Points on a hilly landscape, in no order, each with its height.
From any point a climber steps to the highest of the 2 points nearest to it. It stops when none of these is higher. Distance is the straight distance between rows; heights are no part of it.
j_65: [158 131 106 123 146 170 157 132 157 111 143 129 136 143  93 126 137 116
  95 137 107 121 111 181 111 103 158 126 187 144 228 120  78 113 167 188
 142 120 115 115 134 114 162 169 155 154 170 162 103  96 140 131  96 159
 115 147 157 113 131 134 138 163  94 131 157 116 123 130  63 137]  height 3.21
j_559: [120 125  94 141 174 108 185 111 162 185 167 155 103 123 100  65 144 124
 154 119 103 108  84 140 114 126 111 149 122 174 111 137 150 171 128 196
 167  95 166 139 135  77 139 143 133 166 134 128 167  95 107 157 102 157
 102 105  96  98  63 153  73 156 163  83 117 145 137 158 173 141]  height 3.77
j_876: [106 144  76  99 136 132 125 154 142 157 127 136 142 147 172 195  78  75
 118 107 143 114 194 134 125 115 178  38 166 170 156  76 117 128  95 147
 148 174 110 147 161  73 120  93 127 158 158 121 140 141 163 106 143 157
 150 168 146 144 119 103 113 177 125  98 164 143 139 102  83 148]  height 1.65
j_707: [177 101 108 110 116 142 144 169 124 125 122 121 134 125 125 162 107  92
 116 148 142  91 193 161 131 108 197  60 157 146 152  93 115 134 104 104
 157 134  97 121 157 114 118 104 164 154 133 119 102 151 144 117 150 152
 170 161 121 133 128 106 134 163  96 127 185 106 161  99  74 107]  height 2.12
j_575: [ 94 127  98 130 150 101 188 123 156 170 107 100 129 130 101 115 122 107
 123 110  74 159  80 119  97 102 156 116 103 135  92 127 138  82 163 159
 123 109 152  89 129  93 164 125 156 138 120 107 140  94 146 134  72  94
 149 104 105 124 128 148 120  95 101 124  69 200 134 153 185 176]  height 5.59
j_827: [143 155 138 172  72 128 134 109 167 129 123 142 135 135  85 113 176 155
 128 196 148 139 131 125  97 127 130 148 119 140 157 148 148 119 106 122
 153 138 169 111 103 119 130 164 164 133 181 103 118 112 128 182 115 161
 106 161 143 122 118 101 126  98 152 138 152  59  83 149 160 148]  height 1.94
j_613: [125 105 108 146 125 127 141 116 154 187  99 127 111 125 141 111 109 101
 135 109 115 152 118  94 115 119 163 140  78 134  59 133 145 107 125  91
 142 126 146 115 141 127 124  93 132 119 101 100 156 144 143 146 102  88
 189 112 112 124 104 134 132  82  84 134  85 174 107 154 217 172]  height 4.68
j_770: [ 83 148 150 124  79 144 126 111 143 161  86 102 160 117  52 133 179 156
 138 161 109 140 107 112 114 121 104 171  63  83  89 176 153 152 128  60
 131 134 119  74 146 165 123 149 113 128 135  62  89 123 108 156 113  65
 132 159 147 111 152 168 160  55 122 132 119 109 134 125 145 157]  height 5.49
j_53: [141 133 159 160 126 168  74 128 127  87 154 147 128 131 137 101 145 178
 143 146 166  58 157 152 125 142 134 172 163 111 179 128 115 117 136 161
 138 112 115 141 120 165 138 184 128 124 130 153 133 139 116 153 134 155
  77 145 168 162 146 101 163 158 134 148 163  76  93 118  84 101]  height 0.88
j_693: [145 166 153 139  73 129  82 132 102 111  89 100 150 105 131 186 117  87
 116 162 135 172 174 134 110 154 154  50 141 131 117 103 166  84 104  68
  71 199  97 131 150  89 117 137  83 129 131 110 140 170 163 136 147 120
 128 132 117 139 126  22 125  84 131 118 154  86  95 120 122 145]  height 7.13
j_796: [ 56 135 124  95 130 112 137 128 124 122 118  84 142 141 145 209  88 115
 105 117 139 150 147 110 144 112 109  90 138  98 112 111 121 130 110 128
 137 141 120 113 120 166 103  92 160  94 133 107  66 145 149 116 158 120
 163 147 117 133 171 191 148 116 149 149 122 188 150  85  85  85]  height 1.78
j_266: [128 114 101  91 118 102 163 155 121 148 129 116 138 106  76  92 170 126
 165 131  94  83 122 141 128 118 129  83  79 140  84 132 188 151 137 146
 156 110 139  95 152 107 146 128 157 198 120  90 117 118 106 103 114 120
 123 146 108  91 139 165 107 159 156 119 119 125 181 128  97 141]  height 5.95
j_768: [100 130  52  89 152 119 135 143 161 170 132 140 137 169 181 180  77  68
 110  66 121 133 172 123 146 106 180  81 138 156 132 110 107 110 136 146
 161 135 121 129 163 114 121  70 139 136 142 143 161 129 159  78 117 129
 158 140 141 125 152 126 115 157 104 117 124 170 136 123 101 150]  height 1.27
j_855: [ 62 125 110 151  79 106 145 127 142 160 158 150 144 162 128 128 149 155
 130  83 112 115 135  79 125 143 153 154  49 145 106 217 125 138 121 108
 171  85 174  73 125 144 113  67 172 135 133 116 152 116 114 115 120 107
 104 132 138 130 152 143 142 134 146 163  90 124  92 150 173 124]  height 0.92
j_617: [ 97 126 142 115 128 159 165 147 102 121 137  75 100 116  94 101 138 121
 134  94  94  84 110 160 106  92  82 137 125 117 164  69 147 140 193 191
 136 121  93 106 146 138 121 134 139 174 101 145  99 122 101  83 135 113
 146 129 102 105 138 202 145 117 128 141 129 202 165 123  67 142]  height 6.67
j_516: [153 112 114  96 170 136 103 120 149 147 153 198 143 112 172  74 143 120
 144  94 105  74 122 122 170 158 155 108  91 151  50 169 153 110 129  91
 154 112 155 148 126 128 163 125  83 146 118 136 214 118 122 128 121 157
 110 115 133 125 147 117  98 188 145 109 100  72 125 131 117 122]  height 6.46
j_700: [183 113 161 130  96 103 153 130 104 106  79 119 139  81 128 120 133 110
 146 137 108 172 109 122 161 125 122  25 103 147  62  87 192 111 106  94
 108 146 167 114  97 100 137 118 143 145  91 109 134 136 140 131 141 129
 156 108  84 117 116 122  99 176 186 101 105 118 147 111 151 104]  height 6.01
j_914: [144 155 136  97 154 128 125 126 121  95 127 139 159 115 140 145 127 110
 108 152 133 148 122 131 127 128 135  48 155 140 163  79 133  82 112 149
  96 180 141 131 114  94 160 160 125 140 149 141 125 131 162 156 110 152
 101 131 150 170 130  86 129 179 154 129 148 109  85 128  87 142]  height 2.76
j_541: [172 121 173 148 147 123  72 125  95  81 107 161 101  70 190  64 153 155
 153 126 161  93 124 131 145 165  95 118 121 137  99  91 160 119 119 148
 104 147 124 169 105 108 119 163  87 151  69 150 173 146 124 114 163 143
 105  94 152 149  98  84 111 169 154  89 135  86 121 120 140 119]  height 2.90
j_587: [ 89 160 132 144  96  92  51 119 118 170 114 145 124 124 157 153 120 130
 140 126 168 157 198 100 120 168 122 174  94 120  79 158 157 136 103  55
 111 160 127 160 173 129  83  90  65  85  91 109 169 171 118 111 155 110
 144 124 120 132 117  69 133  70 109 126 119  86  94 126 154 141]  height 5.54
j_286: [116 113 132 151 161 124 175 132 143 135 134 127 129 129 117  78 151 148
 150 120  94  64 131 114 143  83 138 117  89 140  64  95 191 133 119 163
 173  91 171  93 115 122 144 138 185 149 138 113 128  99  95 160 139 168
 148 159 103 133 125 179 124 178 165 140 117 141 140 125  99  91]  height 4.81
j_219: [166 125 113  85 110  88 158 158 114 116 118 138 153  97  99  95 152 122
 164 134 105 131 113 127 161 139 129  26  95 155  69 118 180 119 117 117
 120 119 168 124 122  82 173 125 148 187 103 108 154 122 120  99 104 139
 115 125  96 109 148 134  82 203 197  85 105  91 181 115 115 143]  height 7.41
j_608: [109 116 101  79 181  95 151 130 119 148 146 135 123 122 155 133  91  95
 122  93 102 163  92 114 143 155  98  84 150 124  79 113 114 127 138 140
 125 131 143 168 106 126 168 105  90 110 108 127 153 120 155 106 120 121
 137  81  90 124 142 170 108 129 157 110  75 196 166 107 142 126]  height 1.00
j_538: [127 141 117 146 117 148 105 123 101 126 129 124 104 107 127 130 138 132
 154 157 174  84 181 131  96 121  84  89 166 147 168  27 166 179 103 172
 125 180  98 148 152  81 100 155 126 165 131 111 118 189 125 143 155 171
 120 157 141 165  81 107 113 140 162 107 187 136 132 111  87 128]  height 4.14
j_948: [106 153  89 118 161 148 106  88 150 112 117 128 111 157 166 154  84 114
 109 130 160 182 107  98 100 126  99 153 180 152 205  63  90 101 136 202
  93 151 123 161 131 107 128 140 143 108 149 188 136 164 153 149  75 140
 106 119 174 150 109  90 118 102  95 122 143 188  82 170 152 197]  height 8.21
j_655: [153 116 171 162 165 186 100  82 139  98 115 110 128 139 143 124 134 163
 139 120 112 139  83 126 148 130 103 203 111  91 145 116 119  78 133 118
  55 132 131 114 108 191 153 167 131  94 135 133 131 130 100 195 111 123
 138 152 163 156 141 159 166 102  93 172 119 145  62 164 159 144]  height 2.91
j_533: [163 125 135 141 150 160 121 118 100 126 150 140  85  94 128  69 143 133
 157 125 164  73 135 163 106 112  69 165 161 139 190  49 131 168 133 197
 127 152 101 171 147  94 109 170  97 163 104 152 131 149 103 128 149 155
 107 121 136 150  63 134 118 147 143  99 169 141 139 135 106 139]  height 4.83
j_144: [119 104  82  85 138 151 145 146 146 132 137 127 124 146 133 161 113 107
 106  89 107 160  93 145 138 142 147 146 158 113 182 188  58  99 201 123
 111  90 106 100 131 161 169 128 121 111 154 157 122 101 142  71  81  82
 120 102 155 105 156 137 124 100  63 147  82 162 140 140 122 137]  height 4.70
j_946: [133 115 164 127  98 105 182 154 103 135 101  97  95 105  50  95 142 147
 166 170 129 147  87 161 123 111  63 129 147  94 123 107 163 153 140 112
 113 131 117 117 114 133 136 141 105 136 117  79  76 122 121 121 143  81
 166 109  54 107  94 188 114  75 161 129 116 177 193 112 169 112]  height 3.93
j_288: [157 147 165 110 104 151  96 102 128 118  75  81 148 100 138 175 135  97
 116 151 110 172 120 132 133 129 136  64 115 113  80 107 171  63 114  51
  49 202 109  95 142 140 128 145  91 116 130  81 120 157 164 164 123 102
 158 143 130 128 137  87 137  82 121 141 129 125  88 131 121 127]  height 8.37
j_824: [131 135  89 158 114 125 124 105 165 167 174 158  91 159 149 117 125 136
 122 113 143 123 123 134  92 132 125 226 147 171 194 185  93 182 132 183
 148 126 144 164 149 117  92 120 121 124 156 147 162 124 119 135 100 145
  77 120 150 101  82 108  92 123 105 112 149 116 106 170 175 166]  height 5.33
j_979: [125 102 136 146 114 111  80 130  98  86 154 131 123 128 203 127 131 145
 122  72 142 121 119 114 123 169 116 142 105 115 141 154  85 112 155 146
 111 120  99 131 114 125 118  94 128 126  76 171 164 146 133  57 141 101
  98  81 172 142 172 104 154 135 111 133 107 150 114 130 146 141]  height 6.87
j_59: [158 107 197 176 140 136  62  93  88  85 114 123 122 111 182 123 142 177
 151 122 140 135 104 112 160 153  68 173 123  76 109 112 158 117 104 108
  67 143 115 131  97 179 112 146 103  89  88 126 119 163 104 157 174 121
 146 127 135 153 136 136 167 115 128 150 136 128  83 122 138 106]  height 2.40
j_121: [156 137 148 159  96 114  87 155  74  86 132 119 141 135 171 192  69  70
 105 139 159 167 188 135 114 148 154  74 188 136 177  88  93 118  99 104
  99 167  76 166 140  84 103  92 105 105 113 158 132 172 171 127 173 109
 137 125 130 156 115  24 141 129 119 127 169 135 109 109 119 128]  height 5.96
j_96: [ 57 135 109 118 157 104 164 118 169 134 124 108 169 167 133 203  84 117
  93 131 122 159 152  91 146  87 173  98 125 109 118 131 119 104  92 134
 162 127 163  93 121 137 118  88 191  89 176 118  84 102 139 129 129 152
 141 161 123 144 168 171 135 153 141 146 115 131 121 109  93  96]  height 2.21
j_628: [133 133 103 152  77 117 165 148 150 127 149 126 159 183 120 181 101  93
  91 122 126 170 150 128 113 117 208 112 140 148 195 171  71 106 131 130
 174 108 133 102 130 102 125  80 196 126 186 172 117  91 155 109 119 132
 107 134 142 110 139  92 144 133 107 156 140 107 107 145 137 143]  height 1.89
j_515: [214  90 138 162 112 126 143 142 112 141 128 168  93 131 138  93 136 141
 141 135 158  85 185 119 157 112 176 112 126 144  87 124 145 149  73  73
 167 109 155 136 119 136 111  99 157 120 112 126 144 142 113 150 156 178
 172 123  95 141  87 106 124 180 127 131 155  62 142 120 151  71]  height 3.41
j_147: [103 148  87 109 165  91 168  96 168 184 157 185 113 125 121 101 142 134
 151 146 135 123 122  97 123 126 116 115 120 175 103 142 168 172  87 164
 169 129 196 150 122  91 124 123 134 152 164 106 168 110 115 152 107 188
 104 134  96 125  82 150  63 164 193  92 123 107 124 149 162 142]  height 3.20
j_124: [134 160 128 106  83 148  80 154 110 125 101  84 150 105  58 158 150 119
 137 187 138  86 199 167  99 133 142  91 145 108 120 116 166 154 122  88
 112 166  66 126 187 116 120 167  91 149 124  82 101 174 120 130 141 134
 126 167 145 114 153  85 139  73 111 116 181  72 161  93  49 137]  height 8.54
j_32: [152  88 146 110 125  91 149 154 100 121 135 133 121  93 132 104 122 123
 151 112  88 149  72 132 163 171  98  84 138 123  34 139 136 156 140 102
 133  87 131 150  87 128 148 108 102 131  76  95 140 131 142  98 164 107
 172  85  50  84 146 176 105 113 150 109  87 177 208  86 137  85]  height 1.10
j_784: [104 159 108 107 150 117  77 111 123 141 125 177 111  99 200 116 126 137
 146 125 163 111 157 102 122 165 107 114 122 165 110  98 164 127 123 149
 121 173 144 171 147  91 115 136  87 158 126 127 182 162 130 124 133 157
  81 126 154 164  98  73  95 147 153 101 144 106  99 138 131 165]  height 3.42
j_149: [135 147 176 188 103 162  89  96 154  97 109 124 136 135 115 107 168 171
 152 178 119 159  93 113 122 152  99 180 104 120 147 141 140  67 125 103
  79 136 158 108  87 152 141 182 137 118 148 115 143 115 124 198 111 123
 100 142 153 136 125  79 155  79 125 157 130  84  36 172 198 174]  height 2.41
j_579: [147 151 141 149  59  86  76 147 118 169 123 135 132 119  91 118 173 158
 151 170 142 128 185 142 107 143 130 180  90 112 104 169 158 162  99  52
 132 126 126 126 168 119  99 127  78 104  91  93 143 141  99 100 147 107
 140 129  98 104 118  57 123 104 116 108 141  24 131 125 148 119]  height 4.73
j_146: [102 160 116  79 127 112 112 128 105 132 125 107 136 120 129 173 116  93
 118 142 139 167 127 136 103 141  90  65 159 118 162  90 117 106 129 147
  99 200 109 150 133 105 138 140 101 132 145 116 100 155 171 112 113 120
 104 118 130 147 141 117 120 105 160 116 132 167 133 116 116 166]  height 2.24
j_633: [159 126 104 124 116 166 155 146 172 130 136 128 127 147  86 130 139 130
 119 163 144  64 175 156 110  79 194 118 149 150 183 108 110 149 117 150
 183 107 121 109 156 118 125 133 186 162 169 131 104 120 118 140 120 179
 142 185 150 131 148 131 137 153 107 130 195  88 135 117  51 120]  height 2.60
j_235: [156 107 168 133 215 143 171  83 149 103 119 113 155 126 114 155  97 119
 105 147  88 166  85 126 177  82 145 114 152  95 107 103 123 100  99 129
  97 128 159 139  86 155 163 159 135  79 176 119  88  85 133 207 115 163
 154 150  89 135 100 176 115 164 130 161 107 153 129 123 107  68]  height 1.81
j_158: [144 151 141 184  79 115 135 130 133  97 148 184 127 155 112  95 155 177
 130 171 191 126 168  98 112 142 147 156 150 162 165 152 118 132  82 121
 168 109 197 134  86 150 115 122 178 111 180 141 137 113 125 176 131 190
 103 144 130 146 101  95 119 147 178 166 147  60  92 163 185  98]  height 1.55
j_518: [144 118 111 159 162 137  93 119 127 120 163 173  97 148 189  92  96 141
 127  82 158 120 120 119 136 159 141 220 145 155 163 180  74 139 129 168
 119 112 137 186 123 135 108 114 102 105 121 202 190 118 127 118 105 135
  74  87 166 134  87  86 116 148 100 125 120  92  93 167 192 142]  height 6.29
j_544: [132 147 161 128 158 111 120 130  92  32 146 138 146 142 160 111 118 138
  84 120 156 146  69 130 124 163 111 102 121 138 213 106  53  98 150 191
  88 121 104 154  83  75 146 138 130 152 120 207 148  85 159 106 116 116
  48  62 192 172 125  75 131 178 143 109 117 121 112 152 159 156]  height 6.76
j_735: [ 80 124 117  78 143 132 183 163 112 130 127  77 100 121 100 123 115 128
 131  97  64 117  63 149 115 118  93 127 137 110 130 116 119 111 210 174
 106  92 102 101 113 138 167 132 144 158 121 127  99  92 130  77 113  83
 151 102  90  98 163 190 127  96 105 146  87 232 190 111  88 128]  height 8.15
j_60: [ 75 154  98 122 112 101 137 125 144 128 140 151 169 154 135 118 151 128
 121 100  97 136 128  84 123 132 160  97  50 142  96 170 144  74 125 113
 141 120 188  78 123 118 158  91 158 145 148 125 163 111 132 110  95 122
 110 140 152 154 189 115 139 144 157 153  85 125  93 155 134 167]  height 0.55
j_577: [ 98 140 102  97 105  80 140 139 102 153 152 132 132 126 123 151 122 117
 128 118 139 162 126 118 111 155 100 108 125 118 145 161 114 149 130 124
 137 148 136 145 130 118 121  90 108 136 129 111 116 139 143  73 129  98
  97 109 105 125 140 138 108 115 178 119 105 154 155 126 164 145]  height 1.76
j_139: [139 106 137 105 199 118 198 122 134 148 126 101 144 104  66 127 107 110
 134 168  86 151  82 132 148 106 130  87 164 113  67  93 140 126 129 138
 134 100 163 158  98 104 174 153 147 113 149 106 116  88 133 165 114 164
 153 132  38 121 111 190  80 150 166 110 104 149 192 103 117  75]  height 1.35
j_72: [100 134 132 166 175 159 124  83 149 105 131 135 111 144 159  98 130 148
 129 119 117 124  99 107 132 107 102 172 134 138 142  86 136  93 120 188
 118 126 166 116  96 161 135 156 172 107 148 160 122 125 117 188 104 160
 128 144 166 155 109 155 150 134 129 167 127 158  62 163 134 138]  height 3.44
j_568: [131 140 117 139 132 163  67 107 139 127 110 106 107 152 162 169  84 101
 130 138 171 165 147 117  97 139 124 165 183 128 180  81 114 104 135 149
  80 167  78 171 159 115 114 147 105  83 135 156 140 178 146 149 106 117
 113 128 155 145 119  55 127  56  79 122 156 165  77 139 146 188]  height 7.14
j_522: [147 117 108 110  82 151 105 168 130 134 133 119 152 130  92 121 171 129
 123 140 104  90 147 153 122 152 170 155  91 121 142 195 116 124 171  94
 156 104  98  92 155 141 140 143 133 154 140 121 117 122 117  92 117 101
  96 152 157 104 165  87 155 109  78 139 150  59 126 130  87 142]  height 5.90
j_506: [131 135 123 105 165 167 152 113 150 114 136 106 130 137 101 149 127 121
 104 127  98 162  74 177 113 124 111 138 179 107 219 125  82  83 172 170
  93 133 106 115 122 148 169 176 129 128 167 155  95  98 136 134  83 122
 119 122 153 116 143 152 143 117  94 141 121 154 121 145  97 160]  height 3.81
j_496: [ 54 169  79  70  81 117 107 143 172 203 117 112 133 161 119 189 114  93
 117 121 150 112 192 135 107 112 156 138 104 140 117 176 120 174 109  86
 176 147  88 122 197 135  71  72 111 114 145  89 113 153 135  90 139 112
 135 155 156  97 162 132 114  62 123  99 157 145 156 119 116 152]  height 0.62
j_230: [145 122 164 142 123 183 136 138  98  93 149  95 112 114  90  95 153 132
 137 124 125  69 138 168 106  91  91 142 147 112 197  64 135 157 168 172
 132 127  78 116 144 140 112 157 134 172 104 156  95 153  89 108 145 137
 133 147 122 133 131 175 159 136 131 143 170 151 137 124  51 127]  height 5.75
j_218: [128 121  98 142 118 120 165 118 162 181 170 145 102 136  98 100 149 138
 129 121 103 109  99 154  89 127 121 183 128 154 164 196 108 177 150 168
 158 110 142 127 149 118 121 133 131 152 153 120 132 103 108 126  98 131
  93 120 130  86  86 149 102 119 113 112 127 119 136 160 169 150]  height 4.56
j_665: [143 123 137 117 106 115 154 149 112 147 122 105  85 115  67 117 138 139
 143 181 168 120 154 167 107  94  82 140 165  95 143 108 135 193 110 103
 129 146 109 146 143 143 105 128 112 114 128  93  62 144 104 112 149 124
 175 131  88 127  96 178 121  74 143 128 156 144 188 117 129 101]  height 3.32
j_950: [117 145 103  98  92 167  77 159 137 143 127 101 148 139  80 155 140 122
 127 148 130  79 201 161 111 134 165 178 130 116 154 163 114 162 167 100
 156 111  50 119 191 149 116 156  99 135 127 121 120 154 105  96 143 102
 113 162 156  98 181  85 162  86  68 118 181  83 144  97  31 132]  height 7.02
j_224: [113 125 163 154 100 124 159 109 135 151  91 120 140 111  63 112 162 162
 162 155 103 157  76 123 129 118  89 157  90  84  88 149 174 151 135  88
 119 127 138  90 114 156 132 147 111 136 127  61  93 122 113 148 109  64
 152 130  89 111 107 191 132  86 153 129  92 137 151 108 185 133]  height 4.67
j_458: [138  96 151 153 107 164 184 163 127 125 121  80  98 135  59 124 117 132
 122 157 131 100 143 149 118  67 144 181 142 111 156 119 116 185 144 110
 160  85  99 100 145 170  87 120 162 119 135 139  48 101  82 112 162 114
 187 156  85 108 109 191 152  83  87 151 169 144 165 120 111  86]  height 2.84
j_411: [115 100 135 142 115 133 133 148 145 165 102 109 106 158 133 144  88 109
 114 112 136 151 131 124 140 106 154 167 120 107  87 159 119 136 111  58
 141 116 116 125 134 173  93  90 132  72 115 111  81 130 130 137 152  82
 204 129 110 112 125 164 153  67  82 150 115 163 136 113 165 112]  height 3.91
j_250: [187 127 172 112 212 148 155  92 127  81 122 130 137 104 140 120 117 115
 103 141 109 169  69 141 158 109 117  92 179 129 152  73 119  82 102 164
  65 153 140 138  84 129 178 167 118 111 140 162 115  96 146 210 113 153
 125 109 129 154  79 123 127 192 139 134 130 137  82 147 107 107]  height 2.25
j_418: [146  77 117 118 123 147 106 157 117 115 132 132 130 133 163 134 129 127
 113  76 119 140 103 140 142 167 153 169 123 102 145 206  69  93 191  83
  92  91  93 110 131 161 147 111 103 109 116 163 144 119 132  61 116  75
 124  92 154 113 166 116 148  97  49 146  81 131 125 133 145 130]  height 5.56
j_448: [ 90 151 150 110  76 147  96 141 118 137  76  68 155 125  75 154 160 133
 116 155 117 136 134 124 129 120 120 147  76  86  73 157 149 133 120  33
 111 139  82  76 152 173 102 137 106 105 112  81  75 148 117 151 154  68
 162 166 156 110 181 137 181  30  96 139 142 135 137 107 110 135]  height 6.37
j_546: [174 113 165 111 215 113 162 114  98  74 139 127 130  98 136  89 117 124
 115 119 100 152  45 127 172 133  86  86 157 124 122  74 117 109 124 189
  93 108 139 148  62 106 190 160 127 128 105 168 133  85 140 168 126 153
 107  81 107 147 105 163 118 199 169 101 101 150 140 120 125  99]  height 1.82
j_62: [ 55 159  51  66 121 134 117 119 189 191 135 128 131 173 142 202  96  96
 107  88 146 131 176 120 125 111 155 133 127 137 156 169  90 149 135 138
 170 132 108 124 192 146 101  79 125 111 163 118 142 139 145  82 104 126
 126 158 158 116 185 142 108 118 120 110 137 147 135 124  95 148]  height 0.91
j_259: [106 167 155 108  90 152  83 144 106 127  79  70 145 110  74 165 144 131
 124 178 141 114 180 160 119 118 113 119 128  95  86 128 162 153 114  40
  95 165  62 118 176 157  97 159  68 110 118  88  76 164 108 154 166 113
 165 169 148 115 158 125 162  40 104 128 168 101 149  94  60 109]  height 7.36
j_172: [195 102 133 133  96 108 113 146 106 164 121 165 113 109 119 101 158 140
 141 147 135 109 179 136 146 133 145 134 101 129  68 164 161 163  97  42
 142 114 143 136 144 136 108 107 102 120  81  96 146 153  96 112 157 135
 178 126  85 110 108 107 112 150 120 110 131  50 168 111 137  82]  height 4.00
j_118: [147  98 163 127 105  98 103 131  89  86 116 144 128  91 170 119 145 146
 141 102 106 144  86 139 156 166  71 115 119 100  60 150 142 142 132  92
 101 124 109 123  95 153 120 106 100 111  60  82 116 153 128  95 178  97
 175  99 105 100 175 183 142  92 118 133  87 171 176 100 117 100]  height 1.56
j_652: [137 109 123 103 137 153 109 114 138 152 120 163 153 124 126 132 152 159
 119 132 131  93 153 110 176 133 141 165  72 110  54 190 150 165 117  43
 165 108 152 134 130 183 122 132 101 107 127  89 134 130  92 155 153 138
 131 158 131 121 148 163 145 149 113 137 120  67 146 103  93  77]  height 3.26
j_388: [150 113 143  75 207 109 127 120 103  82 129 130 138  79 160 111 121 107
 116 102  97 156  49 134 163 159  80  55 146 115  87  90 117 102 145 158
  82 146 125 152  80 110 185 144  90 127  96 142 156 113 153 124 118 130
 127  71 124 133 159 169 113 167 153  94  79 167 161 102 103 133]  height 1.42
j_375: [108 169 110 108 142  94 131 104 136 150 131 204 110 112 157  85 137 147
 157 143 163 139 126  71 129 159  97 113 111 195 123 127 167 155 101 141
 144 145 195 167 123  82 106 108 107 166 159 134 184 132 123 131 125 169
  73 126 110 145  77  86  63 167 206  95 130  95 106 162 185 156]  height 2.95
j_97: [168 105 136 147 144 138 101 131 137 139 150 193 119 130 169  68 135 137
 133  94 123  95 125 119 155 156 163 164  97 152  86 200 114 112 122  87
 157  99 161 157 113 139 139 116  94 125 116 159 206 105 123 131 124 145
 101  92 128 123 110  93 117 168 122 127 102  54  93 147 181 114]  height 7.66
j_108: [183  90 134 157 146 121 156 132 108 134 143 146 105 142 157 116  95 110
 121 113 136 133 136 121 145 120 154 123 161 134 128 120 116 141 100 142
 161 113 148 153 105 131 122 109 161 108 121 169 118 116 137 144 144 146
 146 108 106 137  77 141 142 173 122 142 137 124 126 125 160  89]  height 2.83
j_660: [161 120 129 162 108 105 160 137 112 120 147 135 124 174 149 156  72  95
 107 127 151 186 142 112 121 118 171 126 168 139 181 124  86 134  98 148
 156 133 146 147 113 108 101  88 179 105 148 195 117 106 155 136 135 129
 121 103 121 129  83 102 143 154 119 152 144 132 111 145 177 122]  height 2.37
j_841: [171  98 173 144 122 124  84 140  76  93 127 121 117 103 155 119 143 152
 136 126 132 124 122 161 143 149  84 160 146  79 117 133 132 145 132  96
  90 129  85 137 119 170 117 135  92 102  77 123  93 158 110 100 184 108
 172 121 121 120 149 147 165 109 102 142 138 130 150  99 102  93]  height 1.99
j_465: [107 113 126 170  63  82 193 162 106 128 153 119 150 161  96 149 138 143
 125 113 109 145 122 100 116 133 179 114  99 136 146 190 104 132 132 126
 171  75 161  65 111 117 124  73 202 149 150 140 105  92 133  91 129 108
  98 128 105 116 128 124 144 135 141 168 104 116 129 137 182 106]  height 1.37
j_160: [104 173 108 142 164 132 123 116 132  73 152 164 124 166 174  99 110 140
  99 118 153 134  94 117 118 137 108 151 164 177 223  86  62 110 138 234
 119 118 133 158  98  84 133 156 141 142 145 199 144 110 152 148  98 157
  54  99 200 155 100  74 115 172 139 112 142 133  94 168 149 169]  height 6.82
j_699: [136  76 146 154 119 131 170 155 117 139 126 104 114 147  90 133 107 142
 122 133 117 135 114 127 142 105 151 176 127  99 102 167 114 169 136  88
 154  67 121 107 114 179 107 114 161 101 126 121  60 104 106 125 162  95
 181 136  77 101 110 187 152 102  86 159 122 146 160 110 148  66]  height 3.33
j_720: [106 149 121 148 104 110  47 128 117 145 124 114 119 131 162 148 114 117
 141 129 165 152 184 121 103 161 128 181 125 122 123 127 127 110 131 101
  97 160  89 163 176 114 100 124  66  92  98 126 168 181 128 101 128 102
 116 112 140 136 124  36 130  52  79 116 133 135  97 137 159 186]  height 6.22
j_808: [160 137 175 126  95 126 146 104 135 116  70 103 161  94 121 165 126 106
 122 157  97 192 108 108 158 103 153  36  86 128  67 105 184  84  96  49
  84 175 164  94 109 126 130 127 137 122 139  78 105 129 157 161 125 118
 159 139  90 126 122 115 108 143 164 128 104 112 119 118 139  99]  height 7.03
j_609: [127 149 150 152  92 124  77 149 117  98 162 176 138 135 156  95 152 183
 156 148 199  62 195 105 115 158 137 144 131 144 143 124 146 127 102 131
 155 110 148 141 118 154 118 142 140 125 138 142 161 147 126 148 156 170
  82 145 144 173 139  68 128 169 179 148 157  71  93 134 123  98]  height 1.19
j_828: [ 67 161  64 100 158 165 104  75 192 166 146 139 105 160 153 156 113 128
 120  85 141 122 148 115 111 105 110 183 142 130 168 137 102 134 154 195
 150 123 128 128 168 154 132 134 135 110 136 146 164 147 117 108  74 141
 120 144 185 135 161 159 118 134 111 126 129 158 103 149  98 157]  height 0.56
j_44: [ 37 126 102 134 152 116 193 121 150 166 112  76 135 134  92 133 120 140
 128  96  65 120  87 104  94  90 127 154 105 108  90 132 139 106 185 179
 124  78 143  73 127 128 152 119 170 136 116 101 126  95 123 123  88  88
 160 125 102 119 160 196 130  94 109 144  69 217 152 138 139 139]  height 6.55
j_113: [ 86 127 110 117 157 157 140  99 181 143 115 140 168 148 115 164 128 147
  93 136 127 116 145 100 170  94 160 163  86 112  95 179 120 136 109  80
 177 112 162 113 118 172 124 137 146  91 182  97  92  96 104 173 119 161
 135 179 160 128 162 185 150 135 113 147 118  95 127 114  86  89]  height 2.72
j_705: [108 122 140 182 174 150 189 114 140 113 138 115 120 142 111  74 141 140
 132 110  77  82  99 133 128  70 126 162 127 140 124  90 148 108 152 210
 150  88 167  96 102 134 145 158 187 139 139 154 119  67  98 163 119 167
 138 145 115 127 108 186 145 162 134 156 117 159 116 149 108  99]  height 4.10
j_618: [188  86 157 137 160  92 108 137  78  76 145 147  95  84 173  65 146 144
 139  94 140  95  82 148 145 159  68 115 128 133 115 104 106 164 133 175
 109 120  89 174  91  95 122 130 105 156  53 162 160 124 132  83 169 124
 114  65 141 119 107 144 116 175 147  74 122 138 171 113 154 115]  height 2.39
j_191: [107 129 144 143 136 110  65 123  84  55 154 122 140 129 189 146 107 142
 119 101 170 116 130 126 124 176 110 124 142 123 189 110  65 114 147 183
 100 142  80 180 115  90 112 124  98 146  87 177 170 151 151  64 148 104
  61  93 183 164 162  61 139 163 140 100 138 145 122 109 120 155]  height 8.30

Where does a climber stop that starts at each point below?
j_147 => j_97
j_158 => j_219
j_660 => j_948
j_62 => j_191
j_458 => j_735
j_118 => j_219
j_665 => j_124
j_96 => j_948
j_538 => j_735
j_65 => j_191

Call two points neighbours if one is among the 2 nearest of the other. Go from one point of each pair to the other, from neighbour to neighbour, staying as high as possible. Name the lowest point that can't be avoided.
j_288 and j_219 => j_700
j_97 and j_784 => j_375
j_948 and j_191 => j_544
j_97 and j_948 => j_652
j_191 and j_124 => j_418

Write out the way that a climber takes from each point below.
j_60 => j_465 > j_628 > j_660 > j_108 > j_515 > j_172 > j_579 > j_587 > j_720 > j_568 > j_948
j_855 => j_465 > j_628 > j_660 > j_108 > j_515 > j_172 > j_579 > j_587 > j_720 > j_568 > j_948
j_32 => j_118 > j_841 > j_59 > j_655 > j_72 > j_705 > j_286 > j_266 > j_219
